Points, in no order, along strands that fork and pass close to each other.
Points whose rows are less than 118 apart are linked; no others are. Some points are linked to none.
j_661: [ 11  -3  12  -5  -9  57  16  19  -5  -8 -23 -52  -1 -12 -14  24  21  -2
 -26  11  -7  -8   6  14  -1   1  11  36  24   2   9 -37  19  16  -5 -39]
j_735: [ 55  -9  35   7  16   7  14   7 -13  -6  -7 -13 -19 -49 -52 -60   8  21
 -12  12 -20  32 -22  20 -27 -17 -14  35 -10   8  38  14   3 -15 -47 -24]
j_978: [  7   7  -6  11  -2  41   4  41 -54  -6 -21 -59 -62 -16 -33  45  -3 -26
 -38  -3  -3  10 -31 -11  -3  50  30  30  13  16  23 -10  12 -16  20  16]
j_522: [-25  -5 -35  11 -21   8 -43 -31  40   2  -5 -23  20  23  30  36   6 -15
   4  -5 -21 -19  36  -6 -48  35  -2  42  20  28 -15 -20 -29   8  41  15]
j_141: [-13  12  44   9   1  62   1 -14 -18   1  21  -6   3  -7 -12 -35  -2   1
  17  11  26   8 -14  22  30 -12  27   2  19 -13  -6 -18  39 -15  12 -18]
j_970: [ 13   3 -20   9  41  -7   4 -25 -23  -7  -3  45   1  -8  10  -5   5  30
  18  23 -24  56 -31 -17  -2 -29  -2   1 -19  33   8  63 -20  19 -51  -2]
j_723: [ 30  15  39  29 -12  33  -2  39 -47   7  -6 -71 -52  -3 -42 -17   1  20
 -31   5  28 -14 -44  21   7   0  31  35   6   3  -8  -9  18 -22 -29  25]
j_773: [  1 -21 -13 -19   0  33  32  40 -24  -1 -54 -36  -4 -18  -4  31   9  18
 -57   4  13 -26   4  22  -6  13   3  27   4  22  -6 -21   5  17 -16  -1]
j_588: [-16 -16  -2  43  29 -22 -59 -30 -29  -2 -11   7  -7  28  15 -21  -8  13
  -2 -14  32  10 -19 -13   6  45  30  19 -41  30 -20   7 -22  -9   5  34]
j_658: [-21 -17  13 -15   9  31  25 -41  26 -28 -11  16  -2  30   6 -33  -6 -31
  18  26  -5  12 -10   1  -9   0   9   7  -8  27  -5  12  24 -22 -10 -41]
j_655: [  4 -16  30  13  -5 -52 -13 -37 -20 -19 -29  -1  22   0  -2 -46 -40  -9
   0   3  -6  21 -11 -22  19  24  -5  23 -35  24  24  16 -12   3  18 -23]
j_727: [ 13  -1  12  33  25   3   1  -5 -60  -3   1   9  25 -52  -8 -11 -20  31
 -20   6  21  51 -24 -29  48 -12  20 -24 -20  18   0  35   6   5  -4  20]
j_714: [ 20  17  36  12   1 -33 -39  -8 -35   3  -1   6 -12   0 -26 -73 -40   4
  29   7   8  30 -36  11   2  16  -9  31 -12  -4  20  16  -5  14  -5  45]
j_53: [ -3  49  20 -10 -36 -34  21  -7  26   3   7  56  27  19 -44 -36   7 -42
  84  -7 -21 -35  11  12 -14  -9 -44 -45  -4 -50  -7  44 -18  15 -15  -9]
j_182: [ 21   0  28   8 -19  11 -17  28 -46 -19 -14 -78 -69  20 -49   8  -8 -12
 -44  11   8  -3 -26   4   1  39  43  56  16   5  14 -22   0 -15   9   7]
j_940: [ -9  -1  12  22 -14  19   6 -14  25  -4   5 -35 -31  25   6 -11 -24 -40
 -15   8 -17  16 -18   8 -11  23  45  31   6  37  18   5  31 -39  32 -31]
j_313: [-18  -9  14  -3  18   7  -3 -36  22 -17  20  -8  33  -9  19  10  -7  -5
  -4 -35  23  15  45 -29  37 -10  -1 -25  20 -36  -1 -48   0 -18  58   1]
j_202: [  3 -21 -16 -27 -10   6   3 -21  -1 -32   5   3   6  20   9  50  14  -6
  -2  10 -22  -1  15  -5   1 -14   7   2  28  15   0   3   0  43 -14 -20]
j_250: [ 13 -23   8  12  -2  -5 -18   6 -30  -8  -8 -32  -7 -25  -4  29  -7   5
 -37 -22   2   4   7  -9  11  34  21  17  11  -5  20 -39   0   3  38  -1]
j_580: [ -1  -2  -8  26  23  10 -35  23 -43  40  -8  -5 -31 -32 -16  -1  34  46
 -40 -16  24 -10 -30   8   0  13  20  25 -31   8 -15 -19  -3 -10   0  20]
j_190: [ -6 -28 -41 -13  21  16   1 -18  -6  10   2  20   0 -17  -7  51  69  42
 -46 -14   8  -7  16 -14  12 -45   5 -13 -23   7 -21  -8 -20  13 -12 -31]
j_311: [ -9   7  -9 -17 -16  -3  45  46  10  32  -2  12   1 -10  22   7  -1  18
 -38   6   8 -39 -19  16   6 -25  -1 -33   6  12 -21  -8  28  -9  11  11]
j_684: [-29  23   1  -2 -31  41   3  -4  52  15  18 -27  -5   1  31  11 -31 -27
 -19   1   2   3  25   7  -3   7  14   1  42 -23  -4 -54   5 -57  71  10]
j_197: [ 27  12 -43 -11  10 -48  -3   5  63  -4   6  23   2  62  17   5   2  -8
   4  -3  -8 -38  30   7 -24 -15 -34 -27 -14  -9 -28  31 -23 -22 -61 -24]
j_392: [ 35  12  28  36   2  14  19   6   0  -1  20 -21  60  -2   8 -12   0  16
   9   9  10  14  13  12  24 -44  10 -14  15 -11   4   4  18  25 -28 -37]
j_35: [ 18  12 -10 -27  14  16  26  25  26   4  32 -14 -26   8   0  22  16 -11
 -35  13   1  -6   0 -17  28 -42  -9 -40   8 -25 -23  -5  33 -22 -30 -29]
j_118: [-20  -9 -42 -51   2  17  10   8  64   3   9  -8 -11   7  26  48   1 -14
 -49  -1  -6 -11  25  -7 -13  11 -22 -11  25 -13 -23 -48 -17 -33  30  21]
j_2: [-28 -46 -33 -35  -6 -19  -4 -16   8   4 -26  41   4 -12  13  38  34  36
 -30 -12  -1 -37  16 -12  -7 -16 -12 -16 -25   8 -20  -9 -32   4   6  -8]
j_191: [ -6 -25 -28 -62  33 -34   6   5  11 -21   8  38 -21  22  18  25  -5   9
 -14  10  19   3  13 -19  16 -17 -28 -45 -12  -8 -13  19   2  -1 -50  12]
j_305: [  0   3  45  24  -9 -38  -1 -49 -11  -8 -17   5   3  -6 -13 -69 -18 -25
  14  17 -32  28 -12 -29  21 -12  -3  24 -18 -12  43  15  -3   2  39 -48]
j_149: [  5  11 -16   2   0  25  -4   5  -8  25   3  10  24 -21   5  42  66  34
 -25   0  -1 -16  30 -11  16 -47  -5 -13  -1 -26 -11 -41 -16  26  -6 -35]
j_41: [-41 -23   7 -10 -68 -13 -19  -4  23  20  -7 -14  27   0   0   9 -27  -4
  57  -5   5 -38  25  13  -6  59 -10 -11  -3  24 -30   9 -12  -1  41  47]
j_166: [ 16   3  14  13  14   9 -19  -6 -41   0 -11   2 -31  -6 -21 -41 -16  19
   5  21   8  23 -44  16 -10   8  15  31  -6  33   6  21   8   2 -34  27]
j_990: [ -7  12   9  24  20 -24 -55 -20 -38 -20 -17 -16 -37  64  -6 -18   4   1
   7  22  20   8 -29 -19 -15  41  36  48 -32  31 -21   7 -22   3 -18  28]
j_809: [ 34   5  41  28   1 -22  13  -9  23 -12  31 -12  52  10  -3 -57 -22 -11
  28  -6 -12  26   8  28  25 -30   0  -6   8 -28  22  22   3  15 -13 -44]
j_796: [  4 -22 -28  -4   3 -41  18  29 -31 -30 -28  -8   5  -4  31  49 -23  -3
 -20   6 -17   4   5  -5 -19  28   7   4  12  32  29  21 -13  48 -10  20]
j_815: [ 29 -38   0  -1  17  -4  10 -25  -6 -20  27   2 -29 -31 -26   9 -13  17
 -24 -12 -29  47 -34 -12  18 -13  21   4   7  13  24  35   3 -13  -2 -22]
j_545: [-22  13 -30  47  38  15   5  17 -25  -2 -26  -9  -7   8  41  26 -16 -15
 -26  -2  19  16 -20 -25  -6  50  38  -8 -23  49  -6  13  12 -24  13  25]
j_226: [-28  28 -10   8  16  38 -22 -17   0   9 -18  11  -7  27  16  -9  22 -30
  31  15   0   6  -5 -10 -37  28  -1  29  -9  22  -4 -42  15   2   5   7]
j_681: [  5  26  56 -19 -39  -8  33  17   6  -7  14  20  36  -5 -29 -47  -8 -12
  61 -12   1 -30  35  48   4 -26 -33 -24  28 -77  23  -8 -11  12   4 -18]
j_243: [ -2 -22 -24 -10  28   9  52  33 -27  -4 -62 -23 -10 -14  11  15  -6  41
 -35   4  28 -15 -10  22 -27   8   8  26 -15  40  10  24   2   0 -44   6]
j_351: [ -7  -7 -31   6  37  36   7   2 -45   9 -14  -5 -29 -70 -28  49  48  25
 -23 -14 -10  32 -25 -52   0 -17  -3  14 -26  11   8  11  -6   6 -16  -1]
j_756: [ 34 -18   6  27  15 -11 -28  -4 -82 -33 -23 -34 -50 -26 -46   9 -16  23
 -43   6   3  29 -26 -25   5  35  30  36  -3  27  15  21 -17 -13   0  21]
j_185: [-20 -19 -66 -26  34   0   0  21  45   8   4  -1 -27  -2  30  64   9  -5
 -32 -28 -15  19  10   0 -33  32  -2  11   5   3   1 -11 -15  -3  19  26]
j_856: [ 11  29 -26 -12  43  -9 -11  -3  45  17  30  37   0   8   8   6  50 -10
  -3 -13  -6   4  25 -24  -8 -27 -36 -35 -14 -43 -18 -32  -8 -18 -14 -13]
j_348: [ 23 -49   1 -40  12 -16  15 -35   8 -28  25  24  -2 -10 -21  -3 -15  25
 -24  -1  -2  28 -12   2  27 -36   9 -26  -4   3   2  29  -2  -8 -25 -22]
j_595: [  2  -1  26 -13 -19 -36  35 -12  63 -21  10  20  23  47 -18 -64 -23 -44
  42   4 -39  -7  -1  31 -25   3 -25  -8 -12   1   7  50 -10 -22 -25 -40]
j_709: [ -4 -25 -48  28  46  19  28  10 -69 -38 -23  -2 -16 -22   9  69  10  -2
 -33   2  -6  23  -3 -36  -5  31  27 -11   4  36  18  53 -14   5  -2  11]
j_808: [ 25  32  10  -6  25   4  17  25  20  22  40  38  11  -9 -15 -23  33   2
  13  -8  -6   1  -4  20  -8 -32 -18 -33   4 -43  -1 -17  10  -7 -24 -23]
j_43: [  8  18  41   7 -31 -25   8 -24 -32  13  -8  26  -5 -36 -21 -60 -22   7
  33  11 -14   8  -6  -2  27 -40  -6   8   1 -46  39   2  -6  13  37 -26]
j_982: [  4  -7  -3 -76   3 -31  14   5  37 -18  19  40 -21  29 -18 -19 -16 -33
  20   4   1  -3   7   0   7  -8 -45 -46  -7 -39  -3   3   6 -10 -41   4]
j_266: [-11  27 -30   2  12  73  21  53  28  58  -9 -40 -30 -26 -16  35  41   2
 -38 -16 -12 -11 -14  13 -14   6  -6  32   4  -4 -18 -31  10 -25  19 -12]
j_433: [ 18  14   4  29 -12 -34   0  43 -28  10 -33 -38 -22  21  13 -10 -25   0
 -14   2   5 -15 -23  25 -36  24   3  44  -4  48  29  -1   3  28 -19  48]
j_554: [-43 -25  -3 -31   1 -12 -16 -52 -17 -33  -4  36  20  21  13  10  -7 -13
  65  16  -9  22   2 -25  -5  18 -15  -5 -11  31   3  38 -16  34  -5  24]
j_901: [  1  26  24   9 -35 -26  20 -12  24  10  -7  42  20  21 -21 -61  -7 -35
  57   6 -32 -24 -12  23 -30  -5 -15  -4  -8 -10   7  26  -2  -1   2 -26]
j_774: [ -5  -2  45   2  -2 -14 -52 -35 -43 -14   2 -11 -30  19 -33 -53 -38  -9
  15  -4  33  25 -23 -11  33  33  26  25  -9 -20   7 -13  -3  -7  30  36]
j_621: [ -4   9 -15 -20 -24   5 -14   9  21  15 -12  17  22  -3  17  36  50   3
   2   1 -23 -37  45  -5 -13 -13 -33  -3  18 -38  -8 -56 -35  31   9 -16]
j_39: [ 15 -21   1   4  17   9 -11   6  15  -8  11 -31  41 -27  16  22  -6  16
 -30 -19  20  12  36  -5  12  10   4   0  11 -19   2 -46   2   2  22  -9]
j_475: [ 32  16  34  -9 -40 -39  18   8   9  -8  -3  25  42   1 -27 -23  21  -4
  31  -3 -27 -37  30  23 -25 -29 -37 -10  15 -31  17 -15 -21  29 -29 -27]
j_267: [ -8  32 -13  15  22  69 -17   1  29  18   2 -16   8   5  18   5  31 -14
   3   3   4   6  13   6 -25  16  -1  27  14  -6 -10 -56  16 -12  14  -4]
j_178: [-18 -18 -15 -19 -21 -41 -12 -22  48   7  13  35  24   9   5  -2  -3  -6
  52 -18 -13 -21  21 -14  -7  14 -35 -29 -20 -11 -22  16 -18   3  13  15]
j_286: [ 11  14  12   2  -3  55  14  11   0  -8  27 -36  -6  -5   7  40  21  -8
   4   5 -19  13   8  -5  24 -24  14   2  46 -21   7 -28  26  10   5 -44]
j_860: [-10  31  29   0   5  25  24  13  11  24 -14  15   5 -26   5 -38  19 -11
   9   3   5 -12  19 -14   0 -11 -19 -10 -12 -53  11 -63  13 -36  25 -36]
j_110: [  0 -17 -11 -50 -19 -20  15   6  65  -1   1  10   3   5  12   9  -6 -14
 -21  -3  -6 -30  31 -12  -4  -3 -31 -28   3 -34 -11 -39  -8 -25  14 -12]
j_340: [ 22   9   7  16   0 -37  17  -8  53 -12  21 -11  39  38  25 -29 -41 -34
  17  -3 -17  23   3  -1  23  -9  -7 -20  -3 -10  -1  28   6   5  -4 -32]
j_463: [ 10 -23 -46  -1  37   3  17  10  22   2   8 -27 -28 -21  -6  58  12   7
 -44 -37 -17  20  -6 -11  -7  14  14  15  -2   9   2   6   4  -9  13 -20]
j_343: [-33  17  -1  -8  -5  -7 -20   6   3  32  30  36  34 -16  31  13  25  22
  14 -13  18 -18  34  -7  33 -30 -19 -36  11 -51 -16 -33 -10   7  48  10]
j_613: [  2 -10   6 -16  -7   4  18   7  47  16 -22   7   7 -15   3 -24   8  -7
 -29  -7  -7 -22  19   2 -23   8 -16   6 -12 -23   1 -60  -1 -39  23 -33]
j_628: [  8  39  -8  53   0  -5 -36  26  -8  16 -30 -53  -1  23  24   6  -9 -17
 -14   9  14  -5  12 -14 -25  45  19  44  -7  11   4 -42   2   8  20   9]
j_22: [  3 -18 -10 -29 -20 -45 -20 -40  62 -10  30  17  36  33 -17  -4  -6  -9
  40 -20   7 -25  52 -14  24  -7 -42 -48 -18 -36 -39  25 -31 -13  -3  -5]
j_12: [ 26  25 -18 -18  -8 -45 -33 -13  62  -4  35  25  10  56 -15 -18  -6 -38
  26 -10   7 -30  48   6   1  -1 -56 -49  -3 -40 -36  27 -18 -31 -43 -11]
j_489: [ 19   1   5  33   4 -59 -26 -10 -49  -6 -33 -11  -2 -12   4 -11 -19   9
 -12  17 -23  23 -13 -23  -3  21   3  38 -20  35  34  16 -17  34   4  -3]
j_107: [-34  -4  -3 -19 -18   2  -9  34 -12  10  33  27  26 -10  36  45  19  19
 -16   3  18 -24  17   7  35 -16  -1 -51  30 -18 -27  -9  -1  30  23  38]
j_732: [-29   1   8  16 -25  22 -16 -41  41 -13   7 -32  -9  31  17   2 -24 -45
  -9  -8   0   6  20  -4 -13  31  32  23  23  20   5 -29   6 -52  70   3]
j_847: [-16 -10   3 -38  -8 -33  21  28   9  14   7  48  41 -10   0 -28  -3  16
  28   2  22 -31   3  30  -5 -17 -41 -51 -16  -7 -16  26  -1  20 -25  50]
j_885: [-13 -27 -13 -54  -7 -32  22   8  -7 -12   2  50  -1  -5   9   6 -14  29
   7  14   6 -12 -15  12   6 -23 -19 -42  -2  10  -9  38  -7  14 -39  33]
j_542: [  9  12   7 -12 -12  17  23  23 -12  -1 -23   7   0  10   1 -19   5  -8
  26  24 -17 -14 -22  45 -50  -3 -16  24  14  32  18  -1  13  37 -45  21]
j_99: [ -3   7  20 -13 -40 -16  -2  -5 -17   2 -24  26  -4   7 -21 -46 -11  -8
  49  25 -28 -23 -24  29 -39   7 -23  28  -2  30  21  17  -5  23 -16  15]
j_506: [-18  -2  27 -17  -8  58  26 -15  23 -21  29 -16  -7  12   5  -2   1 -27
   4  11   3  14   9   5  29 -21  22 -15  37 -23  -9 -24  40 -22  21 -32]
j_846: [  1   7 -21  -9  -8 -57   7  15  57  14  21  23  19  25  31  -8 -41 -20
  24 -16  -9   1   1  -7   1   4 -21 -39 -12 -12 -11  21   1  -2   6  18]
j_733: [ -9  13 -15   5  21 -16   2 -29  45   3  13  17 -11  16  27  -5   0 -38
  18 -19 -24  27   1 -42  -2  -1  -7  -9  -5  -9  13 -23   9 -13  38  -7]
j_508: [ 16   4 -17  22  19 -30   7  27 -46 -12 -49 -44 -17  -3   6  20 -18  -2
 -24  12 -13  14  -7 -10 -27  40   6  50 -11  39  38  18  -3  34 -12   9]
j_583: [  4  21  18  42  -9  13  11  -4 -26  -1   0 -25 -22   6   6  -8 -28 -30
   0  17 -18  25 -35 -13  12  10  38  13  11  29  21  17  35  -1  20 -16]
j_255: [-11  -9 -37  11  37  26  36  15 -67 -21 -52 -17 -33 -14   8  47  -3  28
 -22  20   5  17 -21 -11 -20  23  31  28   1  44  17  66  -7   1 -35  10]
j_38: [-33  -8 -11  29  -2   5  -7  16 -30   1  -9  13  23   8  44  14 -27   5
 -10   8  33 -13 -14  18   3  32  34 -21  -2  41 -24  23  13   9  10  46]
j_129: [-22 -13 -16 -13  32  -5   2 -60 -31 -29 -23  45 -12  10  13   2   3   3
  21  23 -22  36 -21 -35  -5  -3   2  12 -13  43  15  38 -10  10 -13  -6]
j_217: [ -8 -34  17 -23 -28 -19 -20 -52  15 -22  24   8  35  -1  -7  20  -3   6
  18 -26   7  -5  44 -22  41 -25  -6 -30  14 -30   1 -15 -20  15  37 -17]
j_998: [ 54  23  50  29  -9  -1  26 -12 -19  -5 -10  26   7 -40 -52 -88   6  15
  11  24 -25  30 -10  22 -15 -55 -18   6   2  -7  26  30  -6  -6 -40 -21]
j_427: [-18   4  21 -14 -66 -14   3  13  44  21  11 -17  43   0  -3 -16 -44  -9
  62 -12   9 -35  31  30   2  26 -26 -16  13 -25  -6   1  -1   1  44  36]
j_388: [ 10 -18 -10  30  33  47 -21  13 -80 -18 -10 -36 -32 -56 -46  43  21  20
 -43 -15  16  23 -25 -36  10  26  20  21 -13  19   3  20  -6 -14  -6  19]
j_30: [  0 -12  -8  -7 -11 -20  10   8 -31 -26  13  21  37  -4  20  45  -8  12
 -23  15  23  -7  18 -11  43 -28  13 -60  15   2 -20  23   2  42 -16  13]
j_553: [ -6   7 -16  35 -15 -28 -38  -3  32   7 -13 -24  36  15  41  10 -31 -16
   4  -6  -3  -5  30 -14 -30  54   0  29  -6  23   1 -22 -20   1  39  20]
j_124: [  8  -6  11 -34 -24 -26 -21 -49  11 -21  41  19 -14  30 -19   6  -3 -21
  15 -13   1   0  30 -20  58 -49 -12 -40  17 -51   2   5  -6  11   4 -25]
j_919: [ 26  23  32  30 -19   9  43  22  -7   8  10 -25 -17 -18   1 -28 -19 -16
   8  21 -30  15 -34   4  14 -40  15   0  22   0  24  25  39   5 -13 -22]
j_961: [ -8  27 -45  11  43  10  -7  -5  48  23  25   2 -10  -4  36  34  40 -12
 -11 -21 -10  15  17 -41  -8 -18 -14 -16   6 -22 -15 -38   1 -13  26   9]
j_739: [ -6 -11  10  -8 -47 -37  31  -6   3  -5 -18  12  13  20   8 -17 -41   5
  43  12 -20 -33 -21  29 -20  -8 -16  -5   4  45   5  58  -5  20 -18  21]
j_95: [-25 -10  -5  16  -8  30 -20 -21  -3 -19  14   0  22  29  24  23 -21 -11
   6  -2  12  -2  -2  18   1  28  37  -4  28  39 -22   7  17   4  23  15]
j_466: [ 44  -7  -2 -31 -28 -30  28  14  19  -5  -6  22  -2   4 -31  -2  31   8
 -12  -2 -34 -37  11  30 -21 -42 -29  -4   7 -18  14  -9 -21  19 -44 -40]
j_782: [ 13  11   0 -11  12  19  14  -5  53 -20  46 -36 -22  24  13  21   5 -37
 -20   1   5  16  34 -30  41 -34  -1 -35  27 -43 -16 -16  28 -37  -2 -34]
j_755: [ 14  28  24  13 -29 -19  47  29   5  32   6   5  -4 -14  12 -21 -12   4
  -2   3 -13 -24 -21  14  18 -55   4 -29  17 -28   7  -3  27  -1  12 -16]
j_459: [ 14  -7   9  24  -5  22  12  15 -41 -17  19 -13  48 -16   8  35   0  22
 -22  12  20   8   6   9  32 -24  27 -28  27  17  -8   8  18  38 -16   3]
j_98: [ 48  -4  31  21   6  28  -9   1 -40 -19  -2 -44 -24 -60 -57 -18   3  26
 -17  15 -14  48 -24 -16   2 -15   5  40   2  13  27  25   8  -7 -31 -14]
j_451: [-24 -16 -30   5  32  12 -22   2 -43  30  -3  43 -32 -50   5  16  45  43
 -26  -5   5  10 -32  -7  -4  -5   8   5 -30  23  -4   7  -7   2  -4  26]
j_789: [ -4  -7 -40  -3  42 -30  -4  13  39   7   2  31  21  19  36  -1   2  14
  24 -10 -10   9  -3  13 -39  11 -17   2 -25  18   2  28 -20   9 -41   9]
j_663: [ 40 -15  -1 -28  -4 -15  23 -13   9  -7  19  29 -10  -3 -38 -13  20  27
 -22   8 -12   1  -7  15   9 -65  -8 -26  -7 -10  -1  21 -11  -7 -55 -40]
j_988: [-38 -37  10  -1 -45 -38 -47 -19 -27  -7 -20  -3  10   5   3  11 -23  -3
  48   1  -1 -22  10  -8  -8  67  -6  13 -13  37  -2  20 -23  23  21  43]
j_277: [ 12  35   8  59  11  33 -16  20 -35  11 -25 -66 -17  -8  -6  11  15  -5
 -13   2  15   1  -8 -37   2  21  28  40 -20   8  -1 -23  20  -7   6 -16]
j_219: [  7   3   8  29  34  30 -26   1 -21  36  39  -1  12 -39 -14  -1  37  45
  -9 -25  17  14 -16   2  17 -16  16   4 -12  -9   0 -19  12 -16   6 -11]
j_89: [ 12  31  16 -26 -34 -18  22  33  56   5  35  11  25  22   0 -18 -13 -26
  34  -7  -4 -35  37  33  -6 -18 -39 -34  35 -70  -6 -19  -2 -12  -3   1]
j_136: [-26   6 -32  13 -16   1 -37  50  -3  35 -34  -9 -19  13  26  14  14  13
 -15  -4  24 -42  -3  40 -42  41   5  35  -9  23 -19 -22 -17  12  -4  56]
j_288: [ -2  26   9  -2  24  28  28  31   7  22  61 -16  -4 -18   1  16   8   5
 -14  -1  14  15 -20 -23  43 -40   8 -45  13 -24 -19  11  46 -29  11 -13]
j_443: [-12  25 -43  12  25  66  -6  21  20  31 -32 -56 -29   2 -10  29  28 -17
 -31 -12   7   8   9  10 -37  37   8  62  -7  12 -19 -36   5 -14  10   0]
j_784: [-19   1  10 -10  15  -8  -9 -45  11   0  19  35   6  -1  -9 -31 -10 -22
  44 -21  -5  31  -9 -19  23  -9 -11 -16  -7 -27  14   0   4  14  32   6]
j_538: [-28 -10 -66  14  18   4 -11  46  -8  20 -27 -15 -34   0  32  56   7   0
 -40 -23   9  -2   2  26 -36  55  20  37   2  25  -2   8 -21   9  14  39]
j_973: [-13 -34 -16  17  64   7 -38 -12 -46 -19 -12  -2 -24   7   5   8   2  29
 -25 -14  43  27 -18  -2  -4  53  35  22 -30  36  -3  19 -14 -20 -21  35]
j_563: [ -3 -17 -40  18  52  -8  -4  -1  -5   4   8  19  -2   3  31  19   7  37
   0  -8  -8  22 -31  11 -14   4  22   7 -12  39  -1  59 -12  11 -40   6]
j_17: [ 19   7  15   5  13  28  20  33 -41   5  -9  -6   0 -26  -5 -22  -3  25
  -6  16  19   8 -33  29 -15 -14  -4   6   5  30   6   7  25  22 -49  46]
j_648: [ 13  30  20  50   5  -2 -40 -10 -63  -7 -28 -37 -31  37 -18 -10  15   6
  -8  28  30  -3 -18 -31   5  18  44  40 -22  11 -23 -21  -8   7 -12  10]
j_418: [ -7  23 -39 -13  -2  21  45  50  35  39 -14 -14 -25 -11  17  35  17  -2
 -44   4 -14 -24 -13   6 -17 -13   2  -2   2   5 -15 -17  19 -19  11 -12]
j_322: [ 11   0  43  -2 -47 -20  -3   4 -48   8  -9  -2  -2 -31 -10 -28 -26  22
  17   1  -6 -15  -7  20  19 -16  -1  15  26 -23  37 -21  -2  27  27   8]
j_456: [ 30 -18  24  12  13  30 -22 -17 -31   5  32 -13 -16 -54 -45 -10  10  40
 -12 -12   2  40 -26   2  24 -19  17  18   0  -3  18   0  10 -16  -5 -19]
j_205: [-20 -31  -1 -27 -23   7 -16 -17  -6  15 -18  49  28 -15 -13 -11  36  39
   4   0   6 -46   8  23 -13  -8 -14  -3 -21  10 -19 -21 -22   2  -6  -7]
j_336: [ -2 -12 -18  15  15  38  21   2  20   4  12 -38 -52 -14 -10  35   8 -20
 -31 -27 -24  15 -30 -16  -1   7  32  18   2  20  10  10  25 -47  28 -31]
j_385: [-13 -17  39 -11 -37  16 -18 -39  -8  -2 -27  37  44   0 -35 -48   8  10
  36  11  19 -40  13  23  -5   5 -10   3 -21   1 -13 -16 -12  -3   0 -22]
j_821: [-11 -13  22 -16 -18  -8 -26  -2  -9  13  14  17   9 -18  -6 -16 -19   5
  26 -18   8   0  -8  20  13  19  -4  -2   6 -27  17 -25   7  11  31  29]
j_83: [ -3 -24 -17 -22 -28 -57  20  11   7 -23 -13   2  16  27  32  34 -35  -2
  22   9 -22 -14   2   4 -17  12  -8 -12  12  35  12  43 -10  37 -22  16]
j_386: [ 23  14   7  -6  -4 -21 -20 -31  50  -9  42  -1 -13  38  -5 -14  10 -30
  -6 -11   4 -11  56 -18  44 -50 -23 -37  13 -71  -7 -14  -3 -34  -4 -53]
j_513: [ -8 -26  34  -7 -11  23  -5 -56  -6 -17 -10  27   9   8 -34 -68  -6  -1
  22  16   9   1 -15  25  -1  -9  10  14 -15  15  -6  12   3 -17  -8 -33]
j_718: [ -5  37  10 -36 -36 -33  18  14  56  17  23  26  16  19 -34 -35 -15 -32
  63 -20   7 -44  24  21  11 -11 -47 -61  -2 -75 -19  31  -6 -14  13  12]
j_882: [-22  14  11  11 -47   7 -12   6  40  22  25 -20  27   8  28  -2 -51  -4
  20 -12  13 -22  24  28   5  17   9   2  36 -22  -8 -24  -1 -30  70  19]
j_766: [-28  11 -23  19  36  34  -2  -5 -20  -5 -28   3  -5   0  38  28  21 -23
   2  10   8  21   1 -40 -16  28   9   2 -13  30  -4 -18  17  14   2  14]
j_606: [ 14  18 -52 -20   7 -35   2  36  47   7  10  21   2  39  33  30  13 -14
  13   6 -23 -21  18   9 -42  -5 -34 -17   2  -7 -12   9 -13  20 -47   6]
j_917: [  8  21  18  28  31  19  18 -10 -20  13  42   4  15 -32  -4  -9 -11  13
   1  -2   9  45 -29 -27  62 -43  18 -39  -6 -17  -5  37  31 -12   9 -12]
j_954: [-17 -42  10 -22 -21 -35 -43 -41 -40 -28 -15  20  12  -8  -9   8  -5  12
  33  15 -12   9   7 -10  -9  30 -12  25  -4  32  21  20 -28  44   2  23]
j_654: [  9  27  28  -1  17  25  27  -8   6   0  11  20  -2 -12 -12 -25  30 -26
  24  11 -10  19   8 -24  11 -36 -13 -20  -3 -50  17 -29  17 -10 -10 -48]
j_556: [-18 -21 -30 -16 -16  24   0   1  30  -3 -15 -15   1  28  21  30 -10   1
  -7   0   0 -23   9  32 -38  33  13  31  13  41 -16  -4  -4  -4   9   3]
j_126: [-25  -4 -40  -8 -16   9 -13  34  13  27 -36  10   4 -14  31  40  37  15
 -24  -3 -13 -37  16  13 -26  16 -17  21   5   1 -11 -38 -25  36  16  21]
j_61: [-20 -19 -17 -15  32  26  26 -45  47 -44   4  -4   1  41  27  20  -6 -28
 -10  -1   4  20  16 -27   5  -6  15 -20   6  28 -19   9  14 -32   1 -22]
j_432: [ -2  12  52  26  16  36 -27 -26 -31 -10  16 -21 -17  10 -27 -62 -19  -6
  18   7  38  31 -25   6  34  13  33  20  -8 -16  -1  -9  24 -20   5   6]
j_447: [ 29  12  29  28 -20 -23 -11  30 -47   7 -27 -40 -39  27 -19 -36  -7  27
 -25   7  35 -33 -36  32 -17  -3  16  33  -8  20 -10 -15  -5   5 -30  62]
j_253: [-31  13  18 -37  -5 -10   3  28  -3  25  19  44  62 -19   4 -26  11  14
  26   3  42 -23  29  11  21 -22 -36 -52 -13 -46 -19 -17   2  21  17  29]

A fork is a point with three links, a tip a point with one. Leave the first point through the second and follow the links. Name the first fork or tip that comes.
j_41, j_988 | j_982
j_99, j_542 | j_506
j_226, j_766 | j_973
j_961, j_733 | j_508
j_628, j_553 | j_940

A fork is a point with three links. Follow the links from the first point to the second and name the forks in between, in order.
j_846, j_621 | j_940 > j_185
j_973, j_882 | j_940
j_506, j_219 | j_99 > j_901 > j_456
j_663, j_860 | j_901 > j_99 > j_508
j_821, j_250 | j_508 > j_99 > j_506 > j_782
j_538, j_266 | j_185 > j_940
j_432, j_447 | j_99 > j_508
